Points on a hilly landscape, in no order, each with its height.
A ball rolls from a point to the lowest of its 2 nearest points, and stops where none of them is lower. Distance is the straight distance between rows; heights are no part of it.
k103 h=477: [122,101,140,80,84,149,118,122,125,115,143,125,67,92,101,154,173,120,105,101]
k556 h=389: [72,135,141,62,56,116,141,120,87,125,135,131,76,97,103,109,115,97,103,133]
k605 h=403: [117,119,122,58,32,87,135,104,101,82,166,85,87,133,83,122,107,77,91,145]
k207 h=207: [116,103,31,70,136,63,77,66,63,101,100,81,88,80,134,97,43,112,73,117]
k104 h=616: [155,89,97,44,126,100,113,53,124,105,93,49,89,102,134,71,129,90,101,94]
k942 h=431: [110,103,93,120,107,92,148,86,53,111,113,72,86,72,100,110,134,84,119,62]
k728 h=95: [113,60,139,99,111,147,78,73,63,65,141,107,116,48,128,107,84,69,136,94]
k802 h=586: [150,76,85,80,110,146,105,56,132,82,95,69,89,83,149,70,144,110,114,117]
k832 h=574: [74,96,67,111,126,80,63,111,55,41,111,74,93,78,112,103,99,87,94,100]
k404 h=534: [100,74,147,76,71,106,106,99,117,111,121,113,130,87,95,95,101,118,71,96]
k584 h=446: [65,116,147,59,60,92,121,126,117,57,149,88,99,122,90,139,123,75,117,115]
k970 h=428: [94,98,56,101,126,98,111,80,86,67,69,97,121,109,87,89,113,84,121,28]
k284 h=427: [145,38,93,51,131,145,132,74,101,68,76,56,70,95,118,116,79,106,127,113]
k771 h=362: [102,122,104,129,95,117,143,125,62,119,135,84,90,66,89,130,102,82,78,95]
k355 h=395: [45,141,120,146,107,112,76,146,89,131,82,124,115,118,110,84,109,107,86,123]
k185 h=386: [108,106,92,129,75,61,88,116,109,100,107,39,100,116,67,98,72,85,117,90]
k92 h=552: [102,82,116,103,84,82,78,106,139,126,93,114,114,87,88,63,88,136,59,105]
k381 h=209: [115,59,119,95,70,124,79,81,89,66,160,111,119,55,112,76,120,76,122,112]
k81 h=546: [64,120,62,66,123,25,40,110,110,116,97,132,98,79,91,125,75,106,94,87]
k144 h=623: [119,45,125,142,91,148,88,72,93,106,109,88,95,74,136,114,111,148,101,121]
k656 h=308: [100,122,94,119,111,102,149,142,93,86,103,108,76,83,68,145,90,94,58,80]
k523 h=458: [90,83,51,82,94,70,56,58,77,126,58,144,104,106,144,71,68,149,116,73]
k73 h=566: [115,53,119,130,114,74,128,74,56,141,77,101,102,94,97,83,79,91,129,82]
k75 h=703: [108,101,35,120,147,89,58,84,88,137,45,167,86,76,115,116,95,113,120,74]
k808 h=579: [132,84,78,43,136,57,105,47,118,121,96,86,124,90,97,53,110,79,100,83]
k301 h=540: [125,56,45,35,125,60,118,62,124,93,79,75,85,95,104,64,89,126,101,110]
k105 h=490: [104,103,33,145,119,84,77,93,74,85,75,133,124,113,75,118,103,63,131,44]
k647 h=670: [72,64,41,105,98,105,144,38,82,86,90,84,111,75,141,95,63,152,111,99]
k989 h=491: [108,113,150,62,57,124,74,134,101,154,134,77,79,125,99,124,112,132,93,115]
k840 h=172: [87,88,65,98,132,100,113,106,97,76,59,60,67,87,96,125,101,148,89,60]
k261 h=502: [61,137,136,98,38,89,125,108,124,87,108,143,101,129,94,83,69,88,123,121]
k929 h=594: [124,45,111,118,93,148,90,47,146,99,85,77,108,70,150,94,75,149,113,135]
k788 h=556: [90,98,180,91,91,98,100,131,148,96,77,114,122,165,81,112,93,98,76,125]
k281 h=539: [46,146,73,101,68,80,136,116,128,93,82,156,98,129,63,93,65,102,119,149]
k892 h=354: [124,64,118,46,121,112,95,94,107,63,114,64,72,68,95,110,101,100,108,86]
k811 h=632: [151,127,138,138,69,147,152,122,130,115,109,101,93,106,82,138,102,97,54,113]
k969 h=512: [111,118,163,74,53,121,74,109,116,141,148,111,113,85,113,117,86,114,69,106]
k344 h=542: [86,125,17,138,82,90,96,109,66,116,100,147,127,139,57,123,94,73,118,93]
k683 h=258: [93,127,33,85,156,128,120,74,76,78,98,66,97,51,152,96,81,95,90,103]
k393 h=320: [106,104,89,137,58,84,137,104,97,109,119,94,135,121,76,98,89,105,63,118]
k600 h=644: [113,78,79,117,99,72,134,105,92,105,96,135,68,84,88,70,172,111,90,94]
k463 h=165: [110,103,95,97,144,106,94,59,139,72,86,69,111,70,136,73,79,66,131,93]
k855 h=472: [73,117,132,97,75,71,110,138,85,102,76,127,80,155,108,100,124,117,78,118]
k609 h=364: [107,148,88,98,47,79,155,109,92,82,142,94,93,111,85,114,84,83,60,149]
k699 h=581: [93,142,182,95,97,115,140,103,125,91,74,111,80,153,104,142,87,96,86,146]
k288 h=109: [121,87,89,90,117,49,71,108,58,115,109,89,81,86,97,88,61,92,78,115]
k731 h=633: [86,60,92,97,109,143,112,56,100,99,94,81,122,50,123,86,55,135,112,107]
k724 h=516: [111,94,135,85,119,159,74,119,104,111,124,93,76,72,118,133,144,133,87,101]
k866 h=437: [105,104,149,50,81,128,114,140,119,94,151,132,54,74,91,137,140,84,108,131]
k711 h=595: [119,72,87,124,135,73,116,39,76,122,50,111,105,100,139,89,47,104,127,82]
k598 h=411: [85,66,92,84,118,96,62,90,80,116,60,125,102,104,137,54,97,148,84,100]
k654 h=538: [76,112,46,139,139,57,87,125,56,70,108,120,92,96,94,126,121,74,99,104]
k229 h=365: [100,80,116,107,89,122,99,94,85,64,75,90,106,118,102,89,132,96,120,34]
k424 h=224: [160,86,70,147,106,107,104,87,65,100,90,101,109,103,97,73,117,86,68,84]
k331 h=220: [102,114,117,130,77,147,91,114,86,123,113,89,123,118,97,80,133,95,92,100]
k35 h=587: [68,94,21,117,75,84,110,103,47,108,113,111,104,100,72,102,89,110,116,78]
k587 h=444: [104,89,164,124,46,115,65,120,141,117,114,82,108,118,77,96,69,99,141,111]
k300 h=262: [131,97,101,125,114,108,97,68,147,92,98,72,127,75,99,73,119,76,112,61]
k546 h=471: [98,122,130,99,81,127,56,151,107,150,106,46,82,115,87,104,92,118,116,113]
k737 h=416: [128,73,139,102,62,71,73,95,97,115,112,62,109,119,88,78,82,77,132,88]
k330 h=260: [80,114,111,98,137,78,48,102,137,69,98,73,100,58,110,78,89,72,127,77]
k436 h=174: [123,89,57,122,111,36,69,115,73,101,99,124,105,111,74,124,67,89,60,100]
k72 h=103: [89,107,24,65,120,121,101,76,59,79,90,72,96,82,150,87,34,107,96,123]
k765 h=625: [80,64,21,111,83,83,122,59,75,114,99,83,109,82,82,86,73,138,123,97]
k296 h=572: [64,156,47,76,101,88,158,95,133,68,71,137,86,151,48,110,82,108,96,155]
k687 h=499: [79,137,77,121,103,73,116,134,83,87,91,138,92,138,90,118,127,91,69,115]
k630 h=531: [88,77,169,65,99,137,120,128,122,98,104,110,125,152,61,144,94,87,109,105]
k48 h=370: [85,127,56,117,135,100,92,77,103,121,101,71,87,34,132,82,89,112,110,97]
k297 h=263: [87,119,88,132,87,144,84,141,119,95,88,88,109,117,65,64,127,86,117,87]
k721 h=445: [65,75,109,72,87,91,76,124,58,91,81,131,93,124,112,82,127,139,71,91]
k256 h=316: [136,114,116,130,137,90,99,107,130,114,81,83,124,112,81,82,136,68,80,64]
k887 h=317: [72,101,108,121,137,88,48,87,119,92,112,102,145,64,113,65,84,84,96,110]
k601 h=498: [105,104,161,102,106,156,28,131,140,132,117,78,93,105,100,133,85,125,122,100]
k594 h=311: [73,141,68,126,118,129,101,142,124,116,69,135,119,109,62,81,116,92,96,54]
k745 h=549: [131,92,101,84,105,171,82,91,119,108,94,62,76,79,118,99,136,142,106,84]
k726 h=280: [131,116,60,168,72,67,106,88,78,120,106,111,141,138,90,95,107,82,62,93]
k557 h=393: [95,139,124,91,111,20,119,115,136,97,76,120,109,163,75,137,100,73,64,92]
k136 h=299: [113,75,126,102,120,123,96,128,112,65,100,97,84,70,72,101,107,77,102,84]
k306 h=432: [79,155,135,99,104,68,106,117,106,90,96,113,134,152,81,109,97,52,79,59]
k409 h=429: [65,100,38,84,129,82,81,94,110,104,92,89,83,67,100,72,115,137,107,101]
k975 h=469: [94,110,151,102,36,101,114,129,147,97,113,99,84,134,62,106,74,81,145,137]
k741 h=361: [73,118,90,109,148,120,68,136,89,117,66,131,98,97,94,73,112,105,75,86]
k198 h=493: [58,110,38,69,149,53,69,76,106,112,78,118,98,85,102,110,96,103,137,72]
k967 h=231: [98,59,161,112,125,110,91,106,85,84,98,125,91,54,114,106,98,85,122,82]
k408 h=525: [118,91,51,80,119,54,87,34,103,114,47,135,96,107,175,88,63,109,131,90]
k28 h=356: [123,127,128,127,129,46,121,121,126,131,80,105,102,136,79,106,132,66,77,103]
k635 h=465: [52,139,115,65,87,70,85,126,77,95,120,87,129,140,89,87,114,66,93,89]
k738 h=355: [102,126,89,130,68,87,128,117,139,104,112,52,137,142,44,107,100,83,89,106]
k422 h=604: [98,147,101,70,84,128,169,82,109,59,73,115,90,157,69,109,84,116,66,163]
k798 h=420: [125,81,151,130,68,142,83,102,81,82,98,81,101,110,125,138,111,102,120,49]
k592 h=569: [123,46,114,125,95,92,65,67,148,92,93,92,116,55,119,69,75,135,80,128]
k402 h=360: [46,114,133,117,123,112,39,107,102,124,87,89,137,101,128,63,106,109,102,107]
k573 h=610: [134,125,176,115,66,135,120,110,115,100,122,120,91,126,113,152,99,89,87,129]
k854 h=617: [129,78,78,95,129,110,108,68,94,98,84,101,76,77,130,59,168,117,78,106]
k350 h=153: [126,95,90,124,107,150,83,95,44,129,95,93,110,89,119,59,100,104,93,99]
k90 h=283: [101,96,129,114,40,147,108,104,104,91,174,124,119,98,104,95,136,71,128,135]
k180 h=479: [55,115,140,71,71,110,82,109,91,68,140,77,141,131,100,121,126,85,85,95]
k645 h=576: [42,114,73,96,113,59,61,132,87,78,99,101,96,90,81,117,59,104,103,94]
k352 h=340: [90,105,119,101,46,112,127,113,55,113,153,136,88,79,117,81,133,87,103,135]
k498 h=252: [102,125,66,115,124,91,120,118,96,83,100,63,90,87,74,133,124,105,56,56]
k211 h=511: [97,86,104,126,142,77,141,89,61,134,93,108,77,47,100,108,79,84,140,73]
k534 h=669: [110,83,61,116,130,52,93,94,110,130,68,169,83,85,83,92,136,110,104,90]
k637 h=492: [134,49,94,23,118,84,133,61,120,82,89,55,73,84,140,98,58,120,110,133]
k359 h=500: [115,82,163,67,69,128,105,150,110,83,111,118,71,161,61,134,90,69,138,130]

Call two points neighbours if one is among the 2 nearest of the other. Go from one point of each pair to the other, from neighbour to neighbour, staying as low as possible. Name the highest point that can't be avoided.
k288 / k840 -> k409
k72 / k288 -> k207
k463 / k350 -> k355
k598 / k288 -> k654

Where does a ball stop that starts at each point below?
k104 -> k728
k731 -> k546
k645 -> k72
k647 -> k229
k635 -> k463
k73 -> k840
k745 -> k728
k573 -> k350
